Each row is a point on a tangle of strands that fork, close into loops and nearly touch. The rows are in no order.
Two points are linked if the straight distance between their rows is under 50.9. Some points are linked to none.
K902: [  5  -6  26  15 -42 -18 -11 -34 -18 -26  -7 -18 -22  21  29   6 -33  20
 -22  -3]
K307: [  0 -46  27  11   1  26 -14 -31  26 -10 -12  -6 -30  -1   6   1  -8   3
  21  37]
K196: [ 14  28  25  35 -32   3  12  17  -3  21  -9 -29  13   4   5  11 -34   0
 -11 -32]
K937: [ 25  35 -24 -13   4  34 -35  16   9  62  -5 -18  -8   5  -9  -6  15  -5
 -11  -2]
K110: [ 17  39  20  27 -26  -5  22  19   1  11  -5 -35   1   3  12   3 -44  -7
 -10 -32]
K230: [-13  17   1  14 -35 -16  -7  12 -26  -8   0   7  44   3 -24  16   8  43
 -15 -25]
K66: [ 12  21  15  15  -9 -19  42  13   4 -20  -1 -32  -7   0  14  16 -59 -38
  -4 -30]
K477: [ 21  31 -14   5  29   4  24  25  -3  25   8   7  13  -2   6  -6  12  -7
   4 -19]
K387: [-25 -11  -6  18   6  -9 -17 -16  20 -12   5 -16 -44  10  45 -24 -25 -37
  -9   9]
K607: [ -3 -24  25  56 -13  22 -13 -11  -6  28  12   3  -3  16  15   5  -6 -10
   1 -14]
K259: [ -6   8  14  38  -3  -2   8 -15  -8   5  36  -3 -21  16  44 -21 -28 -13
 -11 -20]
K87: [ 17   6 -30 -41  14  18 -23   4   4  25 -10 -12 -21   0 -21  14  24  -7
   2   0]
K453: [  0  -9 -12 -33  52   7  26   5   8  -5 -11   9   8 -38  -4   0  20   0
  30  20]
K961: [ 17   0 -40 -47  20  27 -16   4  10  26 -17 -22 -21  -8 -21  23  17 -20
   9   1]
K978: [ 10 -23  37  22 -40  -6 -19 -22 -25 -25 -17  -2   2  25  10  23  -4  44
 -22  -3]
K798: [ 17 -11  20 -17  -1 -17  24 -12  10 -30 -31 -22 -18 -16   9  18 -36 -15
  21   0]
K368: [ 10 -12  30  17 -17   4 -16  -6 -15 -22   9  17   6  24  17  -6  24  32
 -13   3]
K266: [  7  34 -21   0   6  29 -19  25  -1  67  -5 -14   8  -1 -11   2  10  -2
 -12 -17]
K658: [ -6 -18  15  13  45   9  43 -23  -4 -19  34   5  -9  -4  40 -19  -9 -10
  24  -8]
K742: [ 17   3  25  29 -36  -8   9  -9 -22 -17  -6 -11  13  11   9  20 -15  24
  -6 -22]
K821: [ -7 -14   9  29 -26   8 -29   0   2  16  -9  26  17  12 -18   2  28  11
  -7  11]
K585: [  7  -1  10  23 -41  -2 -33   3  -6  20 -31   3  16   7 -21  25   2  21
 -13  -7]
K993: [ 22  12  -4 -32  44  -3  26   0  19  -3   1  10 -13  -5  17 -25  13  -6
  11  24]
K117: [ -8 -33  22  51  -3  21 -16 -18  -1  17  13  21  -1  19  17  -4  17  -2
   3   1]
K459: [ 21  44 -32  -9  35   4  32  30 -10  22  26 -12  19  -7   3   2   7   2
  -1 -35]
K864: [ 28  29 -14 -35  11  -1   1   9  -6   2  -6  -6 -11  -2   2   8   6   2
   2 -15]
K941: [ 26  18 -43 -26  24  40 -20  17   9  68  -2 -22  -8   7  -7   4  11 -25
 -11  -1]
K717: [-17  -1  -5 -24 -31 -22 -24  -1 -33 -12  -8  11  30   4 -42  22   8  38
 -21 -16]
K316: [ 13  31  -8   9  32 -17  50  12   2  -7  28  -6  -4   7  44 -32 -18 -34
  -4  -2]
K763: [-24  -7 -41 -62  -6  12  -6 -18 -25  10  25   9  23 -10 -36   3  15 -14
   2   7]
K273: [-22  14 -45 -28  -1   2  15  -2 -18  26  26   0  35  -9 -45  17 -11 -26
   9 -21]
K654: [-22  -9  10  40  16   9 -13  -4  13  30  27  -1 -43  14  33 -23 -47 -50
 -17  -8]
K800: [ 23  58 -15 -29   9 -16  17  21   1   2  -4 -28  -9  -5  10  -2 -31 -19
  -5 -25]
K88: [ -5 -12  21 -17   9  -3   6 -27   4 -55  18  10 -20  17  37 -39   9  19
  -5  24]
K132: [  9   0 -32 -46 -14  21 -41  -2  -3  12 -15 -18  -8   3 -28  25  25   4
  -4  -3]
K829: [ -7   2 -57 -47  34  11   7   3 -17  20  24   7  24 -11 -10  -1  33 -10
   2  -2]
K740: [-15 -36  10 -17   6   8 -11  -8  20 -20 -39  -1  -3 -40 -29  26   2  17
  24  43]
K587: [  1  26   0   5 -46 -19 -32  -1   8 -23   3 -14 -19  22  41 -35   3  18
 -34  18]
K858: [ 21  29   6   6   5  -5  29  27   2   6  -9 -18   4   0   0  15 -27 -23
   5 -29]
K177: [ -6 -25  25  58 -32  15 -14   8   0  32 -24  -6  10   9 -12  28 -28 -21
  -6 -16]
K920: [  4   1 -44 -17  53  12   6  19   3  50   8  11  14 -10 -11  -5  23 -25
   5   3]
K687: [-18 -16  -8 -29  -4 -19  -3  -1 -14 -17 -12  21  24 -16 -33  17  14  17
   8   0]
K639: [ -5  34 -34   1   1  21 -14  25 -14  56   5  -8  25  -3 -16  -1  15   1
  -8 -26]
K536: [ 22  14  13  11 -26  -1 -23   6  -1  15 -23   3   6   5 -10  13  10  18
  -8  -8]
K611: [-15   3 -18  12  -4  -5  -6  16  -5  37  -9  16  26 -11 -38  14  -9 -27
   9 -12]
K52: [-10 -28  10  -4  38  29   3  -7  23 -19   2  21   6 -20   1 -25  34  24
  20  53]
K497: [  2   6  32  42 -43   3 -20 -23 -14   9  19  -9 -11  22  39 -13 -18  26
 -21 -13]
K985: [ -6   5 -18  -2  40 -12  56  23  -1 -12  13   7  27 -24 -18  12   8 -20
  24 -23]
K935: [-12 -36  23  -2  14  17 -11 -46  19 -45  12  -8 -40  -4  24 -23 -15  27
   9  40]
K931: [ -7 -13  28  36 -11   3 -31 -42 -11  -1  31  12 -32  28  39 -19 -10  18
 -12  -7]
K675: [-25 -10 -46 -54  18  10  -1 -11 -15  17  20  10  19 -19 -29   1  22 -11
   7  15]
K80: [  2 -26  11  -6  44  27  16  -9  20 -23   5  17   0 -18  19 -27  26  14
  24  45]
K291: [  5 -13  24  19 -39 -13 -19 -29  -4 -13 -10 -18 -30  22  26   9 -35   3
 -13   1]
K925: [-16   4   6  36   0   5  -1   7   9  23  21 -15 -30  12  40 -22 -46 -50
 -23 -10]
K236: [  3  20 -40 -34   3  -5  10  11 -29 -10   7 -14  22 -13 -20  29   8   5
   4 -40]
K629: [ 10  21   0  -2 -38 -15 -38   1  25 -18  -5 -12 -40  28  19 -27   2  10
 -27  36]
K860: [-22  11 -13 -21 -39  -8 -32  -7 -25  22  16  24  35   5 -47   6   2  19
 -14  -5]
K243: [ 12  20 -18 -12  -4  11 -21  16  -3  32 -24  -8   4  -3 -27  23   1  -5
  -2 -18]
K260: [-18 -12 -15 -13  -6  10 -41   1   1  24   9  34  11  11 -40 -13  46  15
  -9  23]
K509: [ 19  23  16   6 -21  -1  -9  12  -9   6  -6   6  10   7   4  -2   9  22
  -9 -16]
K361: [-15 -10  19  46  15  14 -13 -19   6  34  35   7 -37  18  30 -20 -32 -31
  -7 -10]
K995: [ 22  15 -11 -43  20  -6  -3  -1  29 -21   7   2 -39  14   8 -40  22  13
  -5  43]
K768: [ -3  22  -9  -6  -4 -30  13   0  -2 -40   7  -9 -14   3  51 -23 -12 -14
 -12   2]
K385: [ 14  15  28  17 -47 -16   0 -14 -21 -21  -4 -18  -2  16  28  10 -25  30
 -23 -14]
K84: [  6 -24  22   6   9  11   7 -16  -2 -23   7  18  -1   8  24 -14  16  11
  10  12]
K826: [-14  16  -8  -7 -38 -14 -24  10 -33   1   0   4  39   2 -32  16   9  42
 -23 -26]
K769: [ 12  41   6  25 -18  -5  24  23 -10   4   8 -15  30  -4   0   7   1  30
  -7 -43]
K197: [ -6 -13 -20 -24  13   8 -13   6  14  26 -32  -1  -5 -23 -40  26   1 -26
  19   2]
K990: [-31 -19  -3   8 -10 -20  19  -6  -7  -2  -6  23  32 -20 -37  10 -11 -16
  22   2]
K541: [  0  -6  13  22  25  -2  37 -18  -9 -19  34   4  -8  10  41 -17 -11 -10
  14 -14]
K248: [  9  33  -3   9  14 -14  37  23   4   1  13 -13  -7   5  35 -20 -33 -39
  -8  -8]
K445: [ -6 -17  18  14  17   4  27  -6  10  -4   5 -16 -32  -6  26   2 -51 -50
   6  -7]
K70: [ 16  37 -37 -40  13   4  12  12 -27  -3   9 -25  16 -10  -5  26   8  10
   2 -45]
K475: [ 17 -10  29  31 -32  12 -22  -7  18  28 -32 -13 -20  14  -2  18 -30 -24
  -5   5]
K548: [-13 -47  18   4  -2   9  -5 -16  11 -25 -30   4   4 -25 -12  20   3  17
  20  33]
K386: [ -5   3  -5   3 -44 -21 -38  -7  28 -34 -16 -23 -47  23  21 -17 -10   2
 -21  34]
K801: [ 21  29  27  -4 -19  -2 -18   5  -9 -11  20  10   4  25  22 -31  26  35
 -27   8]
K551: [-15 -11  -5  14 -39 -19 -13  -4 -14  12 -31   6  26   1 -43  36 -19   4
  -2  -7]
K651: [ 13  23   2  15  18 -15  59  20   1 -25  14 -18  21 -10  -2  24 -11 -17
  10 -43]
K142: [ -9 -16 -10 -43 -20 -12 -43  -4 -15 -14 -19   0   3  -4 -43  27  19  30
 -13   1]
K862: [ -5   7 -31 -33  14  -9  13   9 -21  -6   5   2  25 -18 -24  18  14   0
   9 -28]
K58: [ 23  13  20  10 -36 -20  10  -3  -5 -15 -27 -28 -12   7  12  24 -45  -5
  -7 -13]
K770: [ 10  -2  32  44 -41  12 -23 -15 -10  16   5  -4  -5  24  22  -4  -6  24
 -15  -5]
K434: [-27 -34   0  19 -16 -27  36 -13 -18 -31  -9   5  34 -15 -27  32 -18   7
  14 -10]
K580: [ 15   4  -7 -40  53   2  25   2  12  -7  -1  10  -8 -20  10 -14  21   6
  18  22]
K722: [ -2   8 -50 -27  47   7  11  16 -11  33  20  11  21  -8  -9  -6  32 -13
   3  -7]
K333: [ 13 -13   7 -11  27  16   3   6  31  16 -27   0 -16 -15 -13   4   5 -26
  24  23]
K814: [  5 -19  16 -10  12   7   1  -3   4 -19  -3  21   0   2   7  -9  28  18
   9  18]
K822: [ 22   3   4 -24  13   4 -13   6   2  -3   1  20  -2   9  -4 -13  37  18
   1  15]
K873: [  1   4  11  16 -36 -17 -22 -15   9 -10 -13 -25 -33  13  30  -2 -38 -19
 -16   5]
K394: [ -9   1  24  36 -27  -9 -25 -36 -19  -3  30   0 -22  22  37 -15 -21  28
 -23 -16]
K143: [  2  26  10  28 -34 -10   9  17 -21  -1   3  -5  34   1  -8  11   7  45
 -15 -37]
K51: [-29 -54  13  39  18  29  -5 -24   6   7  11  30  10   0   6 -17  25  -3
  21  23]
K686: [  4   6  23  54 -37   1  10  10 -15  14 -11 -21  21   6  -5  29 -29   9
 -12 -35]
K940: [ -7   1   6  37 -24  -3   2  11 -16   6   3  19  35   6  -9  12  13  11
  -3 -17]
K251: [ 20  31   6  11  11 -11  46  28   3 -12   0 -25  13  -6  -6  25 -31 -20
   4 -41]
K18: [-40 -40   8  37  -7   0  16   3   8  25  -6  16  25 -14 -34  13 -30 -48
  20   4]
K892: [-29 -47   9  44   0   5  11  -4  -2  10  -4  10  18  -9 -14  20 -13 -29
  17  -6]
K597: [  1  15  16  61  -3  15  32   8 -10  13  47  -7  15  12  33 -13  -3   2
  -6 -32]
K816: [ 21  12  12   6  -6  -7  13   6 -12  -9  -3   6  10   6   9   4   2   6
   2 -13]
K916: [  8  36 -10 -16   2 -37  29   8  -3 -37   4 -14 -11  -5  41 -19 -21 -16
  -8  -7]
K486: [ 14 -15  25 -16   1 -13  13  -8  -6 -39 -20   2   1  -7   6   9   4  16
  14   3]
K367: [-17 -47  19  46  11  16  12 -10  -3  10   5   2  -2  -5   3  16 -16 -27
  18 -14]
K317: [-30 -54   9  20  12  31 -13 -17  26  -1  -8  23   8 -21 -14 -14  24   7
  26  55]
K677: [ 10   6   8 -28  11 -24  33  -4  13 -37 -23 -21 -24 -20  24   1 -33 -28
  18  11]
K358: [-14  24   1  30 -17 -16  22  10  -5 -10  20 -37 -13  -3  39  -9 -56 -28
 -22 -33]
K983: [ 10   6   1 -43  22 -15  22  -8  28 -30 -20 -20 -33 -24  19 -12 -22 -27
  17  35]
K107: [-19  13 -17  11   8 -24   7  -8  -4 -36  23  -6 -17  10  67 -36  -7 -14
 -15   0]
K667: [-28 -55  19   6 -10   1 -17 -21   3 -25 -23  14  15 -12 -22   8  12  24
   9  36]
K508: [-13  -6 -16 -18  13 -13  14   7 -11  -7  -4  18  23 -19 -25  10  17   1
  17  -6]
K809: [-38 -25   1  15  -7 -11  24  -6   3  17   1  24  34 -19 -46  11 -26 -35
  25  10]
K181: [-20 -13 -17   6  23  -7   2 -12  29 -15   4 -15 -38   2  45 -32 -16 -43
  -4  27]
K362: [ 19   6  -9 -53  34   3   9  -3  36 -22  -8 -11 -35 -20   2 -20   7   6
  18  48]
K721: [  1 -19  10 -12  -1   5  -7 -19  40 -33  -8 -13 -45   8  12 -25  -8   2
  11  50]
K962: [  4  30  11   0 -34 -17 -16  -5  -1 -30  11  -5 -13  19  43 -33   0  18
 -28  10]
K668: [-23  -8  -6  -7 -39 -26 -14 -14 -19  10 -19  15  26  -1 -55  31 -20  14
  -5  -1]
K933: [ -9 -38   4  12  15  29 -17  -2  37  11 -14  21 -10  -6 -21 -13  34   5
  22  53]
K889: [-10  -6   1  20 -42   1 -38   6  -4  25 -17  23  22  10 -30   9  15  15
 -13   0]
K907: [  6 -21  27  51 -29  22 -21   7  12  40 -34  -7  -3  11 -11  23 -25 -27
  -9  -7]
K127: [-12 -11 -31 -34  21  11  -8   1   6  23 -15   3   3 -26 -33  14  15 -19
  19   7]
K882: [  4  43   3  22 -24   9   9  28  -5  30  -1 -25  29  -9 -13   1  -6  29
  -7 -52]
K14: [  0  12  10  58  -3   7  38  17  -6   3  37  -4  28   9  10   1   5   1
  -3 -36]
K109: [ -2   7  19  49  -1   5  20 -10 -15   7  48  -6  -8  18  38 -14 -18  -5
  -2 -29]
K246: [ 10 -27  18 -21   3  10 -10 -10  31 -29 -39 -14 -27 -29 -25  19   2  23
  27  43]
K244: [  9  -8  33  13 -24   9 -33   1 -11 -14   8  17   7  31   3 -13  37  45
 -26  11]
K342: [  0   2   2  16 -49 -18 -39 -16  24 -21 -16 -27 -42  22  26  -6 -25  -8
 -21  19]
K128: [-10  28 -36   5  12  11   1  29 -10  47   9  -4  29 -10 -28   9  -1 -15
  -4 -31]
K691: [-17  21  -3  30 -31 -13 -19  -2   1  -4   9 -23 -22   9  57 -33 -17 -10
 -28  -1]
K679: [ 27  42   7 -15 -39   8 -38   4   5  32 -22 -23 -16   7  -4   4  -5  26
 -19  -8]
K206: [-21 -22 -11 -18 -11  10 -46  -1  19  17  -1  26  -4   6 -53  -6  41  16
   2  38]
K11: [-12 -24  18  -5   5   7  -9 -37  13 -42  20  -1 -35  16  33 -35  -1  20
  -1  31]
K618: [  2 -30  -3   1   4  27 -29   4  40  16 -13  16 -24   5 -35  -9  37  14
  21  51]
K157: [  6 -15  21 -20  -9 -21   3  -1 -19 -46 -19   8  13   0 -11  19  13  34
   0  -5]
K278: [-27   8   1  38  -7 -11   1  11   2   9  21 -27 -31  -1  42 -11 -56 -39
 -25 -30]
K203: [ 11  -6  19  -7 -25 -21   1  -2 -27 -36 -20   0  13   9  -8  26   1  39
  -7 -12]
K709: [ 22  18 -41 -32  37  27  -3  19   4  54  -4 -19  -6  -2  -7   8   8 -29
  -5  -9]
K957: [  9 -10  27  24 -40 -12  -8  -6 -32 -22 -16  -2  15  18   1  28  -1  44
 -18 -13]
K872: [ -7  -6 -11 -44  23  -3  -8   4 -16 -20   6  17  11 -11 -17  -1  42  25
  -1   5]
K598: [ 11   0 -13 -25  13  13 -22   7   1  12   1  20  -4   6 -15  -8  45  19
  -5  11]
K874: [-13  -4   4  34 -50 -12 -17   2 -12  20 -32   3  30   4 -35  33 -17  13
 -11 -15]
K332: [ -6   8 -23  -1  25 -12  12   5  30   0  -3  -8 -28   7  44 -39  -8 -45
 -11  31]
K969: [ -1   2   6  46   6   3  34  15 -10  -1  24   6  27   1   3   9   5 -10
   6 -26]
K948: [-26   3  -6  35 -27 -14 -42 -18  10  -7   4 -20 -40  12  48 -20 -22  -9
 -28  -1]
K325: [ 28  34 -12  -2  39  -4  32  18   1  23  20   7   6   4  23 -25  10  -9
   0  -5]
K976: [-14 -34  10  37   4  19 -12  -8   7  15   3  36   9  11   4 -15  32  -6
   9  17]
K103: [-24 -16 -10 -43  16   1 -17  -1  -6 -11  11  27  15 -10 -31 -10  42  22
  -2  24]
K832: [ -8  27 -14  15 -15 -17 -10   4  12  -7   8 -14 -22  13  53 -37  -7 -21
 -24  16]
K53: [ -6 -33  25  23  17  16   0 -36  -5 -14  24  20 -16   9  30 -13   4  11
  11   0]
K496: [  5 -15   9 -10  49  15  33 -14   7 -28  18  16   1  -9  37 -37  17   8
  20  27]
K778: [-14  13 -52 -12  38   0  29  20 -10  30  26   8  30 -14 -23   2  15 -24
   7 -19]
K919: [ -4 -19  15  -3  46  15  36 -29   1 -32  25   5  -8 -13  48 -30  -2  -1
  24  15]
K974: [-16 -47  22  10  10  -2  22 -23 -17 -43  -8   3  17 -20   7  18  -7  20
  22   1]
K918: [ 21 -19  18 -41  -7  -3 -21  -8  22 -35 -36 -16 -34  -7 -25  18  -1  31
  11  35]
K704: [-12 -42  27   4   9  17 -15 -51  16 -43   1 -15 -37 -13  17  -3 -29  27
  15  38]
K303: [ 17 -13  32   2 -35  -7 -20 -16  -5 -27 -19   2 -14  27   2  12   3  37
 -17  13]
K574: [  6 -10  23  48 -34  13 -15  -4 -10  20  -5   6  13  18  10   9   1   9
  -7 -12]
K939: [  3  -5 -20 -44 -22   5 -40  -2 -16  -3 -21 -11   0  -1 -35  34  16  23
 -11  -8]
K262: [-21   7 -47 -47 -14   5   0 -15 -28  18  22   1  31  -6 -37  14  -3 -14
   1 -13]
K388: [ 14   9  16   6  10  -7  38  -2  -9 -30  20   2   2   7  34 -14  -3  -6
  10 -12]
K938: [  0  13 -13   8  24 -18  55  19  -1 -24   8  -3  28 -20 -14  23   0 -10
  19 -36]
K973: [  7  11 -31   6  44  14  14  32   4  56   9  13  19  -4 -12  -7  15 -29
   0 -10]
K712: [-13 -37  15  16  -9 -17  30 -15 -25 -45 -13   2  23 -11  -6  31  -8  22
  10 -12]
K672: [ -4 -19  26  55  10  24 -10 -12   1  36  27   6 -19  17  25  -7 -19 -25
  -2 -12]
K10: [ 11   5   2 -41  16  -6  10  -8  37 -30 -25 -18 -39 -22  13 -11 -14  -4
  22  46]
K825: [-33 -23  -1   7 -14 -31  41 -13 -11 -19   2  14  40 -19 -42  19 -22  -6
  20  -1]
K834: [-22   9 -30 -31 -14   2 -27  -4 -22  26  22  21  28   0 -37   1  22   6
 -10  -4]
K981: [-20 -17 -40 -42  25   9  -9  -5   6  21  -2  12   4 -29 -34   3  23 -11
  13  18]
K178: [-10  -7  16  65 -41  11  -1  15  -6  29 -13 -13  27   6 -17  27 -27  -3
 -12 -28]
K600: [-12   4 -19  11  43  -4  54  31   9  10  14   4  29 -19 -23  12  -3 -35
  14 -24]
K534: [  5   0   5 -46  22 -12  -2   8 -22 -35   5  12  10  -1 -10  -3  39  34
  -4  -4]
K817: [-10  -2 -28 -24  11  15 -34   7  -1  26  12  26   8   8 -25  -7  51  16
 -11  17]
K355: [ 17  38  17   1 -14   6 -17  16 -15  13  15  10  12  15  13 -29  35  43
 -22  -8]
K756: [ 12 -24  23 -13  -4  11 -19  -8  25 -26 -13   4 -26  16 -14 -10  22  33
  10  39]
K195: [ 14   4  14 -33  22 -12  15   8 -19 -38  10  18  11   3  10 -11  34  28
   4  -1]
K905: [  6  26  14  26 -24 -17  28  14   1 -12   2 -39  -6   1  22   7 -58 -24
 -13 -30]
K813: [ 12  -9  -5 -18  41  16  14  21  25  33 -26   1 -12 -21 -19  12  -3 -41
  19   9]
K537: [ -7   6 -11  17  10  -2  20  28   1  22  -7   4  24 -12 -31  22 -12 -34
  11 -25]
K788: [ -8  35 -15   7 -29   5 -15  19 -15  30  -1 -14  33  -9 -25  11  -2  32
  -9 -43]
K876: [ 17 -16  22 -16   0 -14  16 -12   3 -30 -33  -8  -6 -14   1  23 -12   2
  18   4]
K843: [-23  24 -53 -17  15   0  24   7 -18  27  40   4  35 -10 -37   6   2 -20
   1 -27]
K870: [ 25  -6  10  -6 -12   6 -21   1  27  14 -37  -4 -24   3 -24  22  -2  -9
  11  15]
K762: [  3  -6 -48 -29  41  24  -1  17   5  53  -3  -2   5 -10 -18   6  18 -36
   4   1]
K425: [ -4  12 -16   4  -5  10 -25  17   5  43 -18   6  12  -4 -30  15   5 -15
   0 -12]
K37: [ 18  33  21  -4 -26 -11  -8   2 -13 -22  13   2  -2  18  32 -30   9  30
 -25   3]
K912: [ 27  16  16 -25 -29  -3 -42   1   2  -9 -17  -6 -18  20 -15  10  16  42
 -20   7]
K586: [  4  23 -36   7  36  16  13  39  -1  62  15   2  24  -5 -18   1   3 -28
 -11 -24]
K345: [ 29  27 -12 -23  39 -12  34  11  -1  -2  12  12   0   0  27 -27  12  -6
   4   3]
K183: [ -8 -18  21  25 -30   6 -41   0 -10   0   1  30  22  25 -11  -8  38  33
 -19  14]
K987: [ 14 -14 -32 -47  21  30 -18  -3  22  20 -29 -25 -28 -21 -29  27  11 -20
  19  16]
K844: [ -3 -30  30  -3   4 -11  15 -42 -16 -52  12  -6 -18   2  35  -1 -20  22
   7  -2]
K960: [ 14  14  12  -1   6 -20  42   7   3 -23  -5 -21 -12  -6  20   6 -45 -41
   7 -17]
K292: [ 13  30  -2 -24  12 -22   9   1   2 -31  19  10 -12  15  42 -40  10   6
 -13  19]
K676: [ 15  20  -1   5  12   0  16  28   0  16 -14  -6   9  -6 -16  21 -12 -22
   9 -29]
K8: [-23  -3 -14 -38 -17 -21 -14  -7 -30 -14   4  15  29  -7 -42  17  10  22
  -7  -8]
K309: [ -3 -16  10  49  21  15  38  11  -4   8  23   2  10   2  11   0  -5 -30
   9 -24]
K810: [ -5 -26  16  43  20  21  26  10   2  22  11   7   6   1   9   7 -10 -39
  11  -9]
K898: [-29  -9 -14  26  -3 -14 -36 -13  16 -15   6 -16 -48  13  49 -21 -15 -21
 -22   5]
K716: [ 15  20 -15 -25  -1   2 -15  12 -11   9 -11  -4   6  -6 -15  22  13   8
   0 -23]
K375: [  9   8   3 -23  31  -6  29  -9  20 -19   1   4 -19  -5  34 -33   0 -16
  11  31]
K216: [ -4 -23 -11 -17  -1  14 -38   2  27  17 -20  14 -16  -1 -44   5  34  12
  14  32]
K436: [-28 -40  13 -14 -10  -5 -28 -11   5 -20 -14  27  17  -5 -40   1  24  30
  -1  40]
K271: [ 11   6  17 -22  17 -10  18 -13  -2 -44  19  11  -7  13  39 -34  13  10
  -1  15]
K151: [ 18  53 -33 -24  17   6  25  22 -22   7  17 -28  16  -8   1  12   2  13
  -2 -48]
K642: [-13  13  -3  26   7 -17  16 -10  -9 -14  34  -9 -15  10  56 -27 -24 -21
 -12 -16]
K489: [  5 -12  19   6  11 -10  33  -9   1 -15   0 -16 -19  -4  26   3 -36 -34
  15  -9]
K914: [ -4 -23  29  30   3  15 -15 -34 -14 -14  33  20 -13  25  33 -18   6  24
  -4  -5]
K121: [  1 -14 -14 -20  35  16   3  23  24  35 -36  -6 -11 -26 -33  23 -11 -43
  21   6]
K751: [-20 -21 -12   1  22   9   0   6  19  33 -10  31  13 -15 -27  -8  23 -24
  20  28]
K845: [ 19 -14   7 -12   6  13 -16   0  35  11 -31  -2 -26  -5 -23  11  12  -7
  18  28]
K943: [-28 -27   3 -30   1  -3 -26  -5   0 -15  -6  27  14  -9 -44  -5  29  24
   3  32]
K896: [ 29  32   5 -26 -30   1 -38   1   3   6 -14 -15 -17  10 -10   7   5  29
 -19  -3]
K868: [  9  11 -11  -9  29 -15  22   3  23  -5   7  -2 -21   6  43 -42  -2 -33
  -2  30]
K28: [ 21   8 -11 -49  34   1   4   0  34 -17   7  -2 -39  -2  -1 -33  20  15
   8  49]
K170: [ 23  -4  27 -12 -33  -6 -37  -2   1 -19 -23   2 -12  24 -19  13  15  43
 -23  13]
K89: [ 30  47 -12 -27  15 -10  15  14   0  10  -2 -13  -9  -2  12  -3 -12 -11
  -1 -15]
K29: [ 22  25   6   9   2 -10  30   9  -9 -10  10   1   8   4  17  -1   1   0
   8 -18]
K380: [ 11 -19  14 -34  -4  -6 -20  -3   8 -24 -28  -1 -15  -7 -25  20  16  29
   4  20]
K647: [ 23  -7  21  15 -25   8 -25   4  22  21 -39  -5 -21  14 -13  20 -15 -21
   2  11]
K265: [ 20  25 -10 -38  11 -18   0   2  15 -23   8   6 -24  13  21 -39  19  11
 -14  32]
K591: [ 16  54  -6  -8   5 -21  31  26   5  -2  -1 -24  -7  -4  22  -8 -44 -34
  -9 -18]
K480: [-25   1  -6 -12 -39 -20 -18 -14 -21  16   2  28  33   3 -54   9  -9  12
  -6   0]
K73: [ -8  20 -20   4   0  -9   5  20 -16  13  12  17  36  -4 -21   6  17   8
   0 -24]
K506: [-31 -52  10  26  24  31   0 -21   9  -3   3  24  14 -20   2 -11  15  -3
  28  31]
K839: [ -8  -7 -20 -29  36  -6  27   6  -4  -5  -6  12  16 -36 -15   9  12  -5
  28   1]
K507: [-16  11 -28 -12  -2  -6  -8  10 -23  18  17  27  32  -4 -28  -1  21   6
  -1 -13]

A fork is a point with three links, a tip a point with one. Leave the first point through the second and follow the links. Name the first fork or tip that comes.
K151 / K70 | K508
K872 / K103 | K380
K309 / K969 | K916
K181 / K332 | K993

A piece is all that can be reached along the links. How many separate loops has the piece of each point below (a circle has one, a figure eight two, a Y none), and how many tips (points with one link)?
K386 | loops 0, tips 3
K196 | loops 3, tips 1
K151 | loops 1, tips 2
K534 | loops 0, tips 2
K248 | loops 0, tips 2
K541 | loops 0, tips 3
K109 | loops 0, tips 2
K961 | loops 0, tips 2

How many points has the smallest loop of links through each point below? Write 0 if it is on no loop.
K580 | 13
K937 | 10
K722 | 8
K246 | 0
K677 | 0
K66 | 0

Name the points in between on the shortest way along the links from the first point to the second, in order.
K243 / K316 | K716, K864, K89, K800, K591, K248
K597 / K107 | K109, K259, K642
K11 / K362 | K88, K271, K292, K265, K995, K28
K810 / K916 | K309, K969, K14, K597, K109, K259, K642, K107, K768
K477 / K691 | K325, K345, K993, K375, K868, K332, K181, K387, K898, K948
